Points on a hilly landscape, in no order, each with its height.
A ball rolls from a point to the lowest of its 2 nearest points, and stops where none of them is lower. Distance is the straight distance between rows; heights are no part of it.
k262 height 383: [  4 -25  -8  -2  -2 -20  18  -9  -9 -20 -36 -34  17 -24  12  12  11  11
  -6  13   1]
k705 height 672: [ 22  21 -10  -2  -2 -40 -21   4  21  10  48  -3 -24 -21  33  31 -22 -51
  14   5  29]
k209 height 511: [-28 -29   1  12  -1 -20  23 -11  11 -12 -44   4  27  22  -5 -40  -9  49
 -16   5 -15]
k894 height 554: [ 18 -22  -2 -16  -3 -18  28 -42  20 -31  17   9   3 -36 -10   7  26 -19
  16  13  49]
k191 height 414: [ 34   2   2  17  -5  -9 -55 -22 -29  54   1 -22 -14  10  45   0 -35   5
  11 -15  -5]
k741 height 622: [-12  -3  34 -19  12 -20  37  44  28   4   4 -32  14 -12  10 -25  18 -22
   8  31 -21]
k410 height 355: [ 14   5   3  -2  32 -11 -17 -22  -3  -9  24 -42  -1 -26  24  18  39   4
   9  -2   9]
k67 height 659: [ 10 -14  10   8 -26 -42   5  32   8  -1  20 -10  10  -8  -6 -11 -54 -12
   1  62 -16]
k821 height 548: [-11  23 -22  34  -4  36 -16 -42 -14  39 -60 -23  33  22  23 -22   3  -7
  -5 -34  21]
k739 height 649: [ 26 -42 -21  23 -36  10 -28 -23  -7  14  12   5 -15   0  17  10 -39 -10
 -24 -27  25]
k610 height 387: [ 18  19  13  17   1 -10 -24  18  -4  27  16 -42 -11 -44   3 -29 -13 -41
  15  45  -4]
k505 height 580: [ 13   1 -21 -17   5  14  10 -12   1 -12   9 -23  22  21   4  37   8  38
   6 -21  -1]
k3 height 728: [-22  -7 -22   0 -18  43   8  11  -3 -21  -9  25 -16 -18 -15  32   2 -35
 -22 -19  10]
k987 height 524: [ 29  -6   0  -3   7 -17  40 -47  17  -2   8 -39  18 -44 -16  -8  24 -10
  38  23  51]
k659 height 768: [-13 -15 -15   8   7  -1  -5   9   8  37  -8 -20  -1   4  49  18 -21 -36
 -14 -15  -1]
k74 height 411: [-12   2   5  17  15   0 -23  23   0  12  -5 -34 -23 -31  20 -24   9 -28
  -2  21 -14]
k496 height 734: [-31 -40 -11   8  33  15 -14 -12  27  12  -4  19 -20  25  17   3 -26  13
 -19 -28  -1]
k637 height 255: [ 14  18  18  14  10  -5  -4  13  -5  -5  55  -6   0 -44 -38 -24  32  10
  16  50 -12]
k921 height 619: [ 22 -22   5  25 -30   4  -1 -29 -24  -5  18   9   9 -11 -55 -28 -19  36
   9  39  -6]
k721 height 435: [ 14 -10 -11  -5 -34  23  -1  11  -3   8  32  -2   7  31  18  19 -37  12
  -8 -36 -14]
k581 height 399: [-10 -44   7   3  27  -4  13   3  21 -35  11  48  25   8 -20  12   9  10
 -35  22   9]
k509 height 652: [ 54  20  12  15  16  14 -43 -29 -32   5  -3 -30  -8 -35 -11 -20   6  11
   9  12  24]
k420 height 298: [ 28  16 -12   7 -21  55  -9 -25  12  20   6 -30  37  -8 -19 -29  13   4
  19   3  28]
k106 height 801: [-22   9   3  23 -36 -23  -4 -22 -38  -9 -67  -2 -24  -7  -5 -27  14   1
  -6 -34   6]
k835 height 662: [ 32 -17  -6  -5  -7   0  40 -28   1 -30   5 -25  43 -17 -31   9  17  33
  11  27  20]
k101 height 605: [ 13   5   8 -37  -1 -48  15   1  11 -35  43  16 -19 -11  -5  43  35 -15
  19  12   5]
k389 height 674: [  2   4 -27  11  -7  -4 -40  -1 -24  23  27   8 -33   5  26  42 -55 -22
  -6 -26  19]
k882 height 679: [  2 -13  10 -32 -14   3  35  47  11 -16 -39  15  24  29  18  17 -27  14
 -24 -11 -25]
k71 height 501: [ 18 -15   5 -29 -12 -22  22 -26  59   0  56  31 -22  -9   8  11   0 -12
  29 -10  14]
k26 height 835: [ 13  -3  12 -30   2 -54  15  61   8 -34  -4  20 -13  23   6  37  -8 -52
  -9  37  -3]
k644 height 787: [ 64  15   2  13 -44  17   1 -13 -18  51   0 -26  19 -27  18  -7 -16 -45
   6   3  18]
k39 height 305: [-35  -4 -26 -10  22  64  16   4  28  -5  10  12  16  28 -15   8 -13  23
  -4 -37   7]
k113 height 370: [-25  33  -7   8  16   4 -28 -34 -26  19 -37 -27  -5  38  15 -17  17  46
  14 -50  12]
k692 height 684: [-19 -37   5  12  -9 -13  -4  16   8 -13 -11  30  -8   3  -7 -17 -24  -2
 -24  19 -14]
k263 height 357: [-14  40 -34   1  -1  64   8  -8 -22  19 -23  -7  14  28  -2  27   9  13
  25 -57  -4]
k271 height 711: [  0  -4  12  -3  11  19  10  16  17  26  -6 -44  23  24  40 -19  -7   7
   4 -12 -23]
k215 height 196: [  1 -22   7  30  38  -8 -26 -35  -1   7   8 -10  17   9 -14 -44  10  58
  -4  24  -6]
k310 height 854: [ 20  30   4  -5  19  27 -32  -4 -10  20  67 -25 -26  -9  19  17   7   7
  22 -21   1]
k519 height 265: [ 45  43  14  25  -2  42 -53 -36 -31  18 -56 -13  20 -30 -12 -24  20 -19
  11  -8  24]
k37 height 250: [ 47  37  17  27  -9  11 -45 -22 -52  39 -48 -28   3 -34  19 -11  14 -24
   9  -1  15]
k968 height 568: [ 13   1  -8  23 -14  16 -28 -38 -24  48 -53 -35  24  17  25 -36  -7   5
  15 -11  20]
k730 height 363: [  0 -10  15   1 -33  11  24  26  -2   9   9 -26  14  -6 -26 -33  -7   2
   3  39 -40]
k531 height 400: [-16 -12 -11 -27   8  30  36   5  50 -24  17  23  14   7 -16   5  27 -22
  -4  -8  20]
k378 height 226: [-15   2 -18  -6 -14  71  -3  10   7   4  32  15  -7  19 -18   6   1  13
  -2 -33  -7]
k984 height 641: [ 30  -2  -5  22  19  23 -50 -24 -15  -3  10 -16 -16 -16  -7 -24  11  17
 -10  11  24]
k758 height 846: [ -5  -8  14 -12   6 -40  17  60  30 -11 -16   5  -2   3  10   0 -26 -57
  -6  38  -2]
k138 height 343: [  7 -10  16 -47  41   7  54  37  42 -38   6  28  32  34   8  12  31  10
   2  -5   3]
k417 height 306: [ 10  43   1  13 -46  16  -1  23 -47  24 -21  -9 -14 -12  16  24  -3 -39
  -6 -20 -21]
k691 height 292: [  1   2  -5  -9 -30  56  20  17  26   0  39   4  18   8 -22 -13  -5 -18
  -4 -11 -10]
k464 height 747: [-35  -5  16 -12  42 -20  -9  61  13 -14  11  26 -15  18  16  23 -25  -7
 -26  13 -30]
k243 height 677: [-14  20  -4  -3  21 -43 -18  16  28  10  40 -10 -26 -15  30  10  -6 -60
  12  19  12]
k831 height 238: [-22 -13 -20  -7  28   4  36  10  49 -28 -45 -21  45   9   0  -1  24   7
 -19   0  16]
k131 height 754: [-20 -30   4  -9   9   9  -5  18  35  25   3  -2  -9  21  46  -4 -46  -8
 -15 -28 -17]
k836 height 254: [ -9 -46  12  36  27 -21  -1 -33  -6   1  -5   8  28  -6 -40 -28   1  54
 -16  47   5]
k189 height 685: [ 35  31   2  18 -32  18 -57  -5 -41   4  -4   6 -23  -9 -20 -10  -8   9
   3 -12 -12]
k807 height 397: [-14  10 -28 -10  14  40  31 -15  44 -17  17  -3  24  -2 -26   0  39  -5
   6 -11  32]
k936 height 755: [-12  22  11  12 -20  37 -42 -20 -14  16 -12   6 -13  33 -17 -55   5  32
  18 -30  -1]
k826 height 651: [ -8 -35 -13  42   7   8 -26 -41   3 -18   2  30  -6  -5 -34 -39  -1  29
 -21   3  21]
k794 height 505: [-41  21 -11   3  26  25  -3  40  -8  20 -17   6 -36  -6  18  39  -7 -40
  -6 -13 -24]
k745 height 635: [ -1 -39 -13  11 -33 -20 -22 -21 -11 -13 -10  18 -27  11  10  11 -39   5
 -28 -23  17]
k920 height 342: [ 18  23   6   6  10  17  -5  -8 -22   4 -14 -55   4 -32 -11 -40  37   7
  20  32 -13]
k591 height 398: [  7  18 -11 -34  -9  13  29  -2  -8  15  32  -2 -12  -4  12  71   4 -30
  25 -32   7]
k369 height 379: [-10  20 -18 -37   8  16  33 -19  11   8  24  26 -17 -10  14  65  30 -28
  28 -37  19]
k213 height 422: [-33 -21  18  26  20 -43 -15  29  -5  -9   1  52  14   2 -25  -1  15  38
 -26  30 -34]
k883 height 421: [ 13 -19  -1  23 -20 -29 -31 -16 -11  38 -16 -20 -11   9  46 -13 -44   9
  -1 -11   2]
k580 height 603: [ 35  -1  24  17 -30 -11 -26 -31 -43   4  -5  -8  -2   0 -34 -40 -18  62
  21  23 -12]
k386 height 701: [ 10 -20  -9 -19 -34   0  41  18  -6  -9 -51 -14  30  22  15  18 -16   5
  -5 -19 -14]
k425 height 392: [-29  -7  18  34  15 -29 -16   4 -20 -10  -2  27   1  -7 -26 -26  28  44
 -21  24 -36]
k82 height 690: [ 17 -25  26 -15  -7 -33  42 -14  16   9  45  -8   5 -25 -19 -17 -13  -8
  21  56  16]
k647 height 683: [-14 -17   6 -10  45 -34 -13   0  30   1  30 -13 -29 -11  42  28  11 -27
  -1   5  21]
k140 height 473: [-14 -30  11 -21  41 -13  10  23   4 -29 -44  26 -13  23  28  35   9  -6
 -28   5   6]
k550 height 712: [ -6   2  21 -27  23 -66  14  16  37 -19  19  26 -28 -10   1  -5  28 -56
  25  43   3]
k869 height 465: [ 13  38 -38  -2   9  35   4 -41   1   9   5 -26  40   6  -2  25  42  -9
   2 -33  49]
k405 height 720: [-12 -28  10   8  45 -60 -16  27  11 -12  25  26  -1  -3   6   4  -1   2
 -23  64 -13]
k23 height 237: [-49 -13 -33   4  55  28  -2 -10  19 -15 -36   5  -1  22   4   8  17  33
 -19 -32  15]
k198 height 406: [ 10  32 -26 -25   4  11  49 -32  32   4  13   3  11  -7   8  38  43 -21
  33 -40  31]
k682 height 719: [ 11  14 -24  15 -33  58  -3  -5 -22 -13 -11  15 -16 -18 -22  14  13 -24
 -13 -28  11]
k887 height 454: [ 36  41   2 -17   1  18   0 -35  17   3  41   4 -17 -48 -10  -5  40 -17
  31 -30  29]
k234 height 456: [ -7  26  10 -49  12  -9  25  53  18 -10  26  22 -22  13   3  39  10 -47
   8   2 -14]
k178 height 434: [-18 -39  22   3  36 -23  -1  17  10 -17  -1  74  24  23 -17  16  24  36
 -44  13 -20]
k832 height 295: [  1   8  17   8  20   6   6   3 -10 -13  18 -30   7 -30 -19 -22  49  25
   9  44 -18]
k699 height 319: [-15   1   7 -37  29 -28  43  -6  47  -6  -4   2 -12 -15  17   9  49 -30
  24  -6  13]
k814 height 794: [-25 -12  12  12   3 -50 -24  21  -7  -4  19  64 -11  37 -14   2 -41  24
 -23   1 -30]
k356 height 470: [-25 -44   9   7   2 -38  20   0   7 -14 -64 -10  11  -4   5 -32 -25  16
 -10  19  -1]
k696 height 367: [  9  -9  29 -56  28 -16  55  31  36 -27   1  36   0  32  -8   7  26 -22
   4   5  -2]
k204 height 582: [ 30   2  11  19 -35   1 -42 -45 -28  23 -29 -21   3   4   8 -43 -18  28
  22 -12  24]
k898 height 277: [ 18  25  -9  13  -9  19   4  -3  -9  13 -46 -61  28 -27   7 -17  37 -21
  19   6   5]
k650 height 698: [ 15  14  16  -5  -1 -59  29 -11  25   4  33  -1 -22 -51 -17 -16 -11 -25
  41  58   7]
k237 height 606: [ 20 -34   2 -22 -25 -37  13  11 -22 -36   3  15  11   6 -12  41  -6  21
 -25  24  -7]
k597 height 661: [ 38  27  -6  14 -40  -7 -14  23 -28 -20  34   0 -10 -27 -33  -2 -20  -5
  -5  24 -14]
k974 height 850: [ -7  35  -8  -3  27  25 -36  14 -21  10  46 -15 -36   7   3  24  -2  22
   9 -16 -27]
k460 height 220: [ -5 -11  17  17  -1 -20   1  20   3   2  59  26  22 -24 -40  -8  22   6
 -11  55 -31]
k541 height 783: [-30 -12   8  11  -2 -29 -24 -11 -11  -2  20  36 -19  23  -4 -18 -18  49
 -16 -13 -25]
k414 height 845: [  2  36  -4   6  18   1 -42  20 -31 -18  45   7 -34   1 -11  28   4  16
  -5   9 -28]
k255 height 593: [ 16  -7  25  21 -20 -13 -39 -48 -33  16  -7  -5  -2  16  -3 -57 -33  57
  18  12  11]
k56 height 530: [-37 -24   9  -8  30 -14  11  21  11 -38 -53  45  -8  29  20   3   1  17
 -30 -14  -9]
k864 height 466: [ -5  -4   1  16  -8  23   6  -6  -2  19 -45 -47  24  11  -9 -54   3  23
  12   9 -12]
k972 height 857: [-58  21  18  -7 -12 -23   1  -7 -41 -12 -20  22 -27  26  -4 -13  -9  28
   5 -58   3]
k149 height 675: [ 44 -24  14   7 -36  -5   4   1 -12  29   3 -36  15 -13   4 -15 -41  -3
  19  30  -2]
k788 height 704: [-20   2 -13  11  46   9 -39 -21  -8  13   9 -16 -27   6  32  27   1  14
  -6 -30  19]
k743 height 436: [  7  43 -33 -16   0  49  32 -21   8  16  13 -16  32   1  -1  30  33 -19
  24 -47  25]
k861 height 356: [ 33  26   4  28 -44  -6 -30  10 -40  23 -22 -18 -24 -31  -7 -35 -38 -24
  15  32   1]
k845 height 803: [-41  12   3   1 -24   0  -3  42   2  12 -21  26 -31  37  10  -2 -66  -7
  -4 -37 -30]
k645 height 648: [ -3 -19  18  30 -10 -34   2  20   4   7  34   4   7 -33 -43 -16 -42 -17
   0  81  -1]
k707 height 596: [  9  39   5 -39  -1 -34  22   7  13  -3  35  -7 -17 -14  23  35  32 -15
  28  -6 -13]
k675 height 844: [-15  -1  20  40 -13 -18  -8 -15 -48  -6 -33  -4 -20 -19 -31 -45  -2  26
  -1  37 -17]
k430 height 574: [  4 -35 -20   1   1   0   2 -32   7 -42  -3   6   2 -21  -5  20  29 -15
 -17   1  45]
k720 height 369: [-10 -39 -11 -20  27  16  29  -7  50 -35  21  47  11  11 -28  16  21  -7
 -21   4  26]
k275 height 667: [ -6 -25   9  10 -13 -49   2  28  -4  -8   2  15   9  10  -5  -5 -41  13
 -16  47 -35]
k259 height 309: [  0 -24  12 -29  34  -7  49  14  41 -37 -28  12  55  21  12   5   8  13
 -10   5  12]
k331 height 415: [ -6  -3   6  20 -22  29  -3  14  -9   9 -30 -20   6   5 -16 -42   0  12
   6  14 -38]
k687 height 871: [-53   9   9   5  14 -42 -17  -5 -45 -23 -23  22 -38  22  -1  -2   8  31
  -5 -30  -8]
k474 height 604: [-26 -14  33 -11  31 -17  20  54  15 -17 -48  62 -16  39  22 -17 -31  11
 -33  -1 -19]
k70 height 660: [-32 -40  -9   4 -22 -28   4 -23  -3 -21 -47  12 -11  22  13   3 -21   5
 -26 -24  16]
k704 height 742: [ -5  20   5   2 -30  37 -24  -9 -10  32 -19 -13   8  44   5 -43  -5  32
  40 -40 -15]
k265 height 668: [ 26  13  -7  -1 -12 -22 -26   0 -21   6  27  -6 -17 -15  28  48 -33 -25
   0 -12  23]
k742 height 413: [ 27   5 -16 -34 -37  22  23   1  -4  13  33  -9  10  16  15  57 -17 -12
   3 -39   1]
k828 height 284: [ 24  44   8  10   1  62 -60 -16 -28   8 -25  -8  -1 -21 -19 -23  32  -5
  20 -13  12]
k385 height 663: [ 46  12  -5   4 -16 -19 -29 -16 -31   4   5 -26 -12 -25  22  27 -10   1
  -9  -1  16]
k295 height 349: [  3   7 -16   3   3  35  12 -19  29  -2  13 -21  30  -4 -23 -23  28   7
  11  11  22]
k300 height 378: [-23 -21 -20 -35  33  37  29  22  10  -1 -10  30 -14   9  10  58   1 -48
  -2 -28  16]
k364 height 717: [-34 -19 -15  11  22  16 -33 -28  -4  13  -7   9 -30  26  16   4 -24  22
  -4 -42  13]
k838 height 520: [-18 -29   4  16   1  13  11  -6  16  15 -42 -22  18  22   8 -69 -26  29
  -6 -13  -3]
k419 height 676: [ 18  23  -6  16 -52  -5 -29   4 -45 -14   6  17 -22  -7 -35 -18 -20  21
  -4  -9 -19]
k392 height 127: [-41  -3 -29  -3  50  31  21   6  38 -34 -42  -9  28  23   3   5  17  24
 -19 -15  10]
k740 height 449: [ 11  -7  -2  -9  -5  17 -11  25  13   4  45   9   1  34   0   7 -43  23
 -14 -15 -29]
k979 height 705: [-13  -8  -9  -2 -17   7  -6  26  10  -7  -4  10 -23  -5  -9   4 -13 -24
 -15   8 -11]
k542 height 825: [-23   4   5 -15 -40  -7  23  16 -16   7 -35  27 -25  37  15   6 -50   5
  -2 -48 -33]
k291 height 693: [-13   4  -7 -11  41   8 -10   3  12  16  25  -7 -29  -9  31  39   6  -7
  -8 -15  22]
k222 height 395: [ 12 -20  38 -35  37 -28  42  65  20 -20   9  52  14  32  -1  11  21 -17
 -13  32 -11]
k432 height 625: [-30 -39 -15  30  25   9  -8 -30  21 -27 -22  24  -2   5 -17 -29   6  24
 -34   2  13]
k168 height 494: [ 20  14 -44  17  -5  48 -11 -37   5  20 -23 -12  25  -3   5  16  17 -13
  -5 -35  48]
k450 height 427: [-13 -30  -6 -12  15 -17  20   3   0 -27 -43  -8   3   7  25  33  16  -9
 -19   7   3]
k662 height 334: [ 23  30  -8  23 -60  -8 -19  28 -36  14 -19 -20  -7 -21   7   6 -26 -34
   3  11 -20]
k689 height 521: [  9   5 -41  29  -1  48 -31 -48   8  31 -27  -8  18  23  13 -17  -7  -4
  -3 -44  43]
k953 height 469: [-27 -15  19 -17  40  13  21  36  37 -19  37  31  17   3 -23  -9  35  -2
 -14  19 -31]
k981 height 546: [-24  52 -22  -2  -4  25 -16  43 -14  18  13  -6 -29 -14  11  42  -7 -58
   6 -10 -12]
k288 height 820: [ -9   8   2   4  -5 -36 -15  43 -15 -31  15  42  -4  10 -19  33  -1  -2
 -16  30 -38]
k775 height 629: [  8 -10  -3  21  22 -15 -37 -16 -11 -19  39  13 -19 -18  -5  -7   1  19
 -26  17   7]
k336 height 354: [  6   5  15 -44   9 -41  50   6  50  -9  -4  30 -18  11  11  17  37 -26
  36  -1  -5]
k375 height 886: [-42  10  10  12  18 -23 -15 -18 -29 -31 -27   0  -7  17 -11 -30  33  58
  -1 -22 -13]
k372 height 599: [-27 -44 -22  21  17   3  -2 -23  29 -33 -20  -2   4 -11  -6 -12  19  -5
 -29   8  29]
k926 height 328: [  0  -1   7 -14 -27  22  24  32  16   0  41   2  20   1 -23 -15   0  -1
  -3  17 -32]
k78 height 493: [ 30  -6   8 -13 -15 -36  15 -38  48  25  35   5 -26 -35  23  -4   3 -37
  31   2  30]
k41 height 657: [  2 -26  23 -16   3   7  26  51  23 -25 -31  48  24  38  15  -9 -31  14
 -30  -5 -21]
k511 height 234: [-33  -2   1 -17  52   7  28   0  39   0  -5 -18   1 -21  30   4  49 -26
  -2  -7  18]
k448 height 782: [ 29   7  -2  21 -30  22  13 -21 -20  34 -11 -18  18 -33  26   0   0 -76
  -2  -2  26]
k879 height 207: [ 36  14 -20   8  -3  32 -33 -42  -6   5  -8 -13  34  29 -21 -29   1  57
  21  -4  29]
k132 height 336: [-24   5 -17 -13  17  34  28   6   8  21  -8   2  -1  -5  31  41  16 -61
  -1 -25  18]
k906 height 452: [-35  23  -6  15  15  18 -13  16 -17  26 -25 -24 -22  -8  25  -2  14 -23
  -4 -14 -25]
k305 height 344: [-20   1   8  15  26   7 -14  -1  -6 -19  12  -6   0 -16 -41 -16  53  34
 -15  23 -33]
k604 height 323: [-18 -26  -4  26  -5  37   9   0  21 -18  11  19  16  -8 -47 -42  12   1
 -20  33  -5]
k12 height 274: [ -2  34 -13  14 -27  42  10  -6 -37  37 -30  -3   1 -19  20  29   2 -43
 -10 -32  -1]
k423 height 841: [-52  21  16 -16 -26  -8  26  13 -32  13 -39  11 -18  39  19 -14 -26  12
  11 -65 -16]
k948 height 621: [ 20 -16   0   4   4 -13  -3  -6   6 -14  49   4 -10 -19  -5   1   6  -9
 -11  18  12]
k66 height 710: [ -5 -62  26   4  32 -43  17   4  16  -6  10  18  16 -12 -10   1  -4  -7
 -14  63   0]
k437 height 424: [ -6 -35  11   4   2 -23  15   9  -2   9 -38 -46  12 -13  26 -14  -6  -4
  -8  35   0]
k708 height 727: [-21 -10  11  11  42 -43 -31  37  22 -18  37  34 -16  10   3  14 -15 -23
 -28  44 -11]
k885 height 433: [-15 -18  36 -10  35 -15  29  55  20  -8  10  44  27   2 -11 -14   9   0
 -25  49 -32]
k180 height 600: [ -7  27  21 -20   2  -8  28  30  24  10  27 -36  -4 -27   1 -16  27 -22
  24  29 -28]
k112 height 464: [ -3 -31   6  -9   0  10   7  14  14   3  44  19  24  30  -3 -14 -24  47
 -24   0 -41]
k230 height 725: [  4 -11 -30  -6 -41   9  31 -11  -4 -22 -48 -16  43  34 -14   0  -3  36
 -12 -15  -3]
k170 height 650: [ 40   0  15  15 -31 -32   5   3 -33 -15  23  -6  -6 -41 -35   6 -22   6
   0  55  -3]
k866 height 563: [ -8  -3  -2 -11  15   9  -3  -4  -3 -12  -1  -6   8  28   7   3   7  48
  -8 -30 -28]
k34 height 777: [-29  19 -11   9 -32  17   8 -24 -18  -7 -65  -6   4  21  -9 -14   9  14
   7 -42   4]
k317 height 833: [-17  24 -10   0  -9 -15 -25  25 -31 -30   9  26 -38   7 -21  34  -5  10
 -17   2 -28]
k504 height 682: [ 35 -24  20   8 -15  -4  15 -19   3  30  28 -35   4 -26  -8 -29 -26 -10
  22  48  18]
k592 height 828: [  1   9   9 -13   1 -50   4  53  -9 -40  14  31  -1   8 -14  36   8 -28
 -17  57 -19]
k825 height 688: [ 20 -19   6 -42  -2 -23  52   5  31   4   7 -18  29  -2  18   8   4  -9
  17   6   2]
k80 height 686: [  0  -4 -27 -12 -13  16 -17  16 -14  -3  40  28 -36  13  -6  45 -43 -18
  -7 -20   8]
k269 height 145: [ 17 -16 -10  25  18   6 -26 -44   3   8 -12 -30  27  13  -8 -46   0  49
   8  14  17]
k726 height 658: [ 81  20  19   3   0 -11 -44 -11 -47   6   0 -29  -6 -37   3   3 -15   1
  13  10  17]
k104 height 592: [ 24 -16  -8 -29 -13 -15   7  -4  -5 -32  19  -2  13   7   4  49  13  19
  -8   0   4]
k611 height 410: [-40  17 -30 -15   1  55  20   6 -28  -6 -26   1  -2  11  -8  48  12   6
   3 -44 -13]
k42 height 611: [ 13 -13   0 -19   7 -36   2  -4  11 -30  44  30 -26   2  -2  41  13 -26
  -5  20  23]
k633 height 425: [-27   7   3 -51  25  20  22  47  18 -17  12  35 -27  18 -11  52   5 -28
   5 -10  -2]
k938 height 620: [ 22 -35  -9   2 -31 -40 -10  -3 -19 -21  -3  25 -11   4   1  31 -32  10
 -26   7   0]
k874 height 775: [-34  15  -3 -14   5  -5  -8  59   9   5   4  24 -23  29  13  15 -49 -13
  -9  -6 -39]
k543 height 776: [ 10  -8 -13   8  -9   4   6 -11   1  29 -17 -25   9 -12  35   4  -1 -43
  -5 -11  20]
k941 height 772: [-31   0  17  21  -9  -4 -36 -25 -11   9  10  24 -20  20 -16 -57  -9  35
  -6 -20   1]
k241 height 585: [  8  32   7 -19 -21  -5  12  25  15   6  37 -22 -10 -20   9   0  11 -34
  18   9 -12]
k373 height 497: [ 44  15  18   5  15 -20  14 -42   5  12  13 -34  -5 -64   4 -23  11 -27
  39  16  45]
k641 height 665: [ 24 -24  -1  -8 -42 -17  19  23   3   7   8 -16   5  -6   3   3 -45 -20
   2  38  -2]
k476 height 432: [ 10  31 -10 -20 -11   4  34 -31  46  10  23   8  -6 -29   1   3  41 -26
  37 -29  18]
k827 height 807: [-32  17   8   5   4 -41 -15  51 -13 -27  11  68  -4  35 -15  23 -24  22
 -24   9 -49]
k120 height 322: [-53  12 -22   7  38   9  -1 -30  -5   4 -51  -5   3  40  12   5   5  45
   3 -60  21]
k732 height 502: [-28   3  14 -12  32  29  18  39  22 -14  12  20  15  17  -9   4  16  17
 -19  -3 -40]
k905 height 539: [-29  10   8   4  31  11   1  18  -5 -17  -1  18   1  31  -6  -4  12  49
 -19 -15 -50]
k970 height 700: [ -9 -37  21 -10  18 -36  47   2  32  -7  18   2  11 -25 -19 -13   6 -13
   2  68   8]
k736 height 569: [ -7  51  -2  11  -1  11 -12  41  11   7  34 -17 -20 -16   9  12  -5 -54
  11   2 -24]
k759 height 260: [ -9 -23   4  30 -13  10 -10   3  -2  -4  46  46  18 -14 -58 -28  15  14
 -20  37 -16]
k184 height 751: [ -7  19 -30   6 -51  12  14 -19  -5  -9 -61  -9  31  28 -17 -31  -1  35
   0 -33  16]
k426 height 699: [  0  19 -13  12 -18  23 -28 -14 -26   3 -16  -2 -31  -7   4   7  -6  -3
  -3 -35   2]
k945 height 729: [ -6   4   4  -1 -26  20  -3  -6   1  32 -25 -38  25  35  24 -22 -14  26
  14 -48 -27]
k282 height 372: [ 40  15   5  31 -18   3 -35   1 -12  22  13 -21 -16 -43 -17 -38 -42 -33
  10  51   8]
k54 height 639: [ 22 -20 -12   8 -18   4   4 -31 -10 -24   6  -2  29  -4 -35  -9   8  35
 -10  26  -5]
k928 height 476: [ 51  23  18 -16   6  14 -20 -19   9  30  35 -43   6 -22   1 -19  21  -8
  32  -1  18]
k748 height 407: [ 39  42  13  14  -6  10 -67 -31 -44  48 -13  -5 -19   9  38   3 -19   8
  17 -35  13]
k642 height 636: [ 24 -13  21  39 -21 -15   5  -4 -27   5  25  16   6 -27 -47  -7 -37   8
   4  74  -4]
k784 height 824: [-31  -5   5  13 -23 -15  -5 -10 -28 -21 -59  -8 -14 -24 -18 -38  13  11
  -7  11 -16]
k594 height 321: [-15   2   1 -14  38  -4  11 -10   9  -9 -11 -50  18 -14  33  15  50  -2
   7  -2   3]
k848 height 256: [ 44  16 -23   6 -31  48 -17 -22  -4   5  16 -24  37  10 -18 -13   3  27
   9 -20  13]
k999 height 678: [ 25 -18  -3 -30 -15 -23  48 -19  19 -11  14 -36  46  -1  -8   4  20  22
  24  14  18]
k901 height 696: [  1  -7   9 -28  -1  -6  34  16  28  25  16 -32  26  11  36  12   1  -9
  13 -16 -11]
k475 height 431: [  1 -18   6  13 -11 -55 -40 -19 -26   5 -12 -19 -31   7  27 -15 -24  18
  -2  -3   2]
k361 height 485: [ 43  10  21 -15   1 -34   0 -33  24  16  52 -27 -12 -35   0 -19   5 -11
  42  10  26]
k499 height 467: [-57   5 -24 -15   9  29  19   4 -14 -11 -53  29 -12  22 -13  30 -15   8
  10 -53  -5]
k127 height 307: [ 18  28 -27   9 -22  67 -21 -22 -18  21 -11  -7  15  25 -10   4  -4  31
  13 -48   9]
k766 height 303: [-12  20 -18   1   2  38  13  -8 -29  39  -4  12  -4 -12  19  53   0 -59
  -4 -29   1]
k668 height 222: [ 25  28  -3  20 -31  22  -6 -16 -44  26 -54 -41  11 -19  20  -3  21 -19
   8  -2  -3]
k467 height 706: [  4  26  15 -22   8 -68  28   5  44  -3  32  21 -30 -22   0  -4   9 -28
  40  38 -16]
k520 height 468: [ 53  42  16  -4   4  29 -12 -20  -2  31  27 -20  10 -41  -4 -15  36 -38
  21 -29  36]
k854 height 519: [-52   2  -2 -10  12  13  18   5   2 -20 -58  28  -8  21  -5   2  -7  24
 -12 -43 -18]
k888 height 396: [  7  22  -1  12   7  23 -55 -46 -34  37 -17 -16  -4  28  27 -11   4  35
  16 -45  21]

Two balls start at each pair of points below. Name the first point that both come to, or write none.
k788 and k389 -> k265
k866 and k230 -> none
k464 and k131 -> none
k475 and k775 -> none

Call two points neighbours if one is among the 2 nearest of the other. Go from one point of each pair to the other, from neighbour to neighbour, staying as low as possible. Name the highest point that can't be avoided.
k378 and k262 -> k838
k460 and k262 -> k56
k511 and k392 -> k696
k720 and k269 -> k531
k668 and k460 -> k920
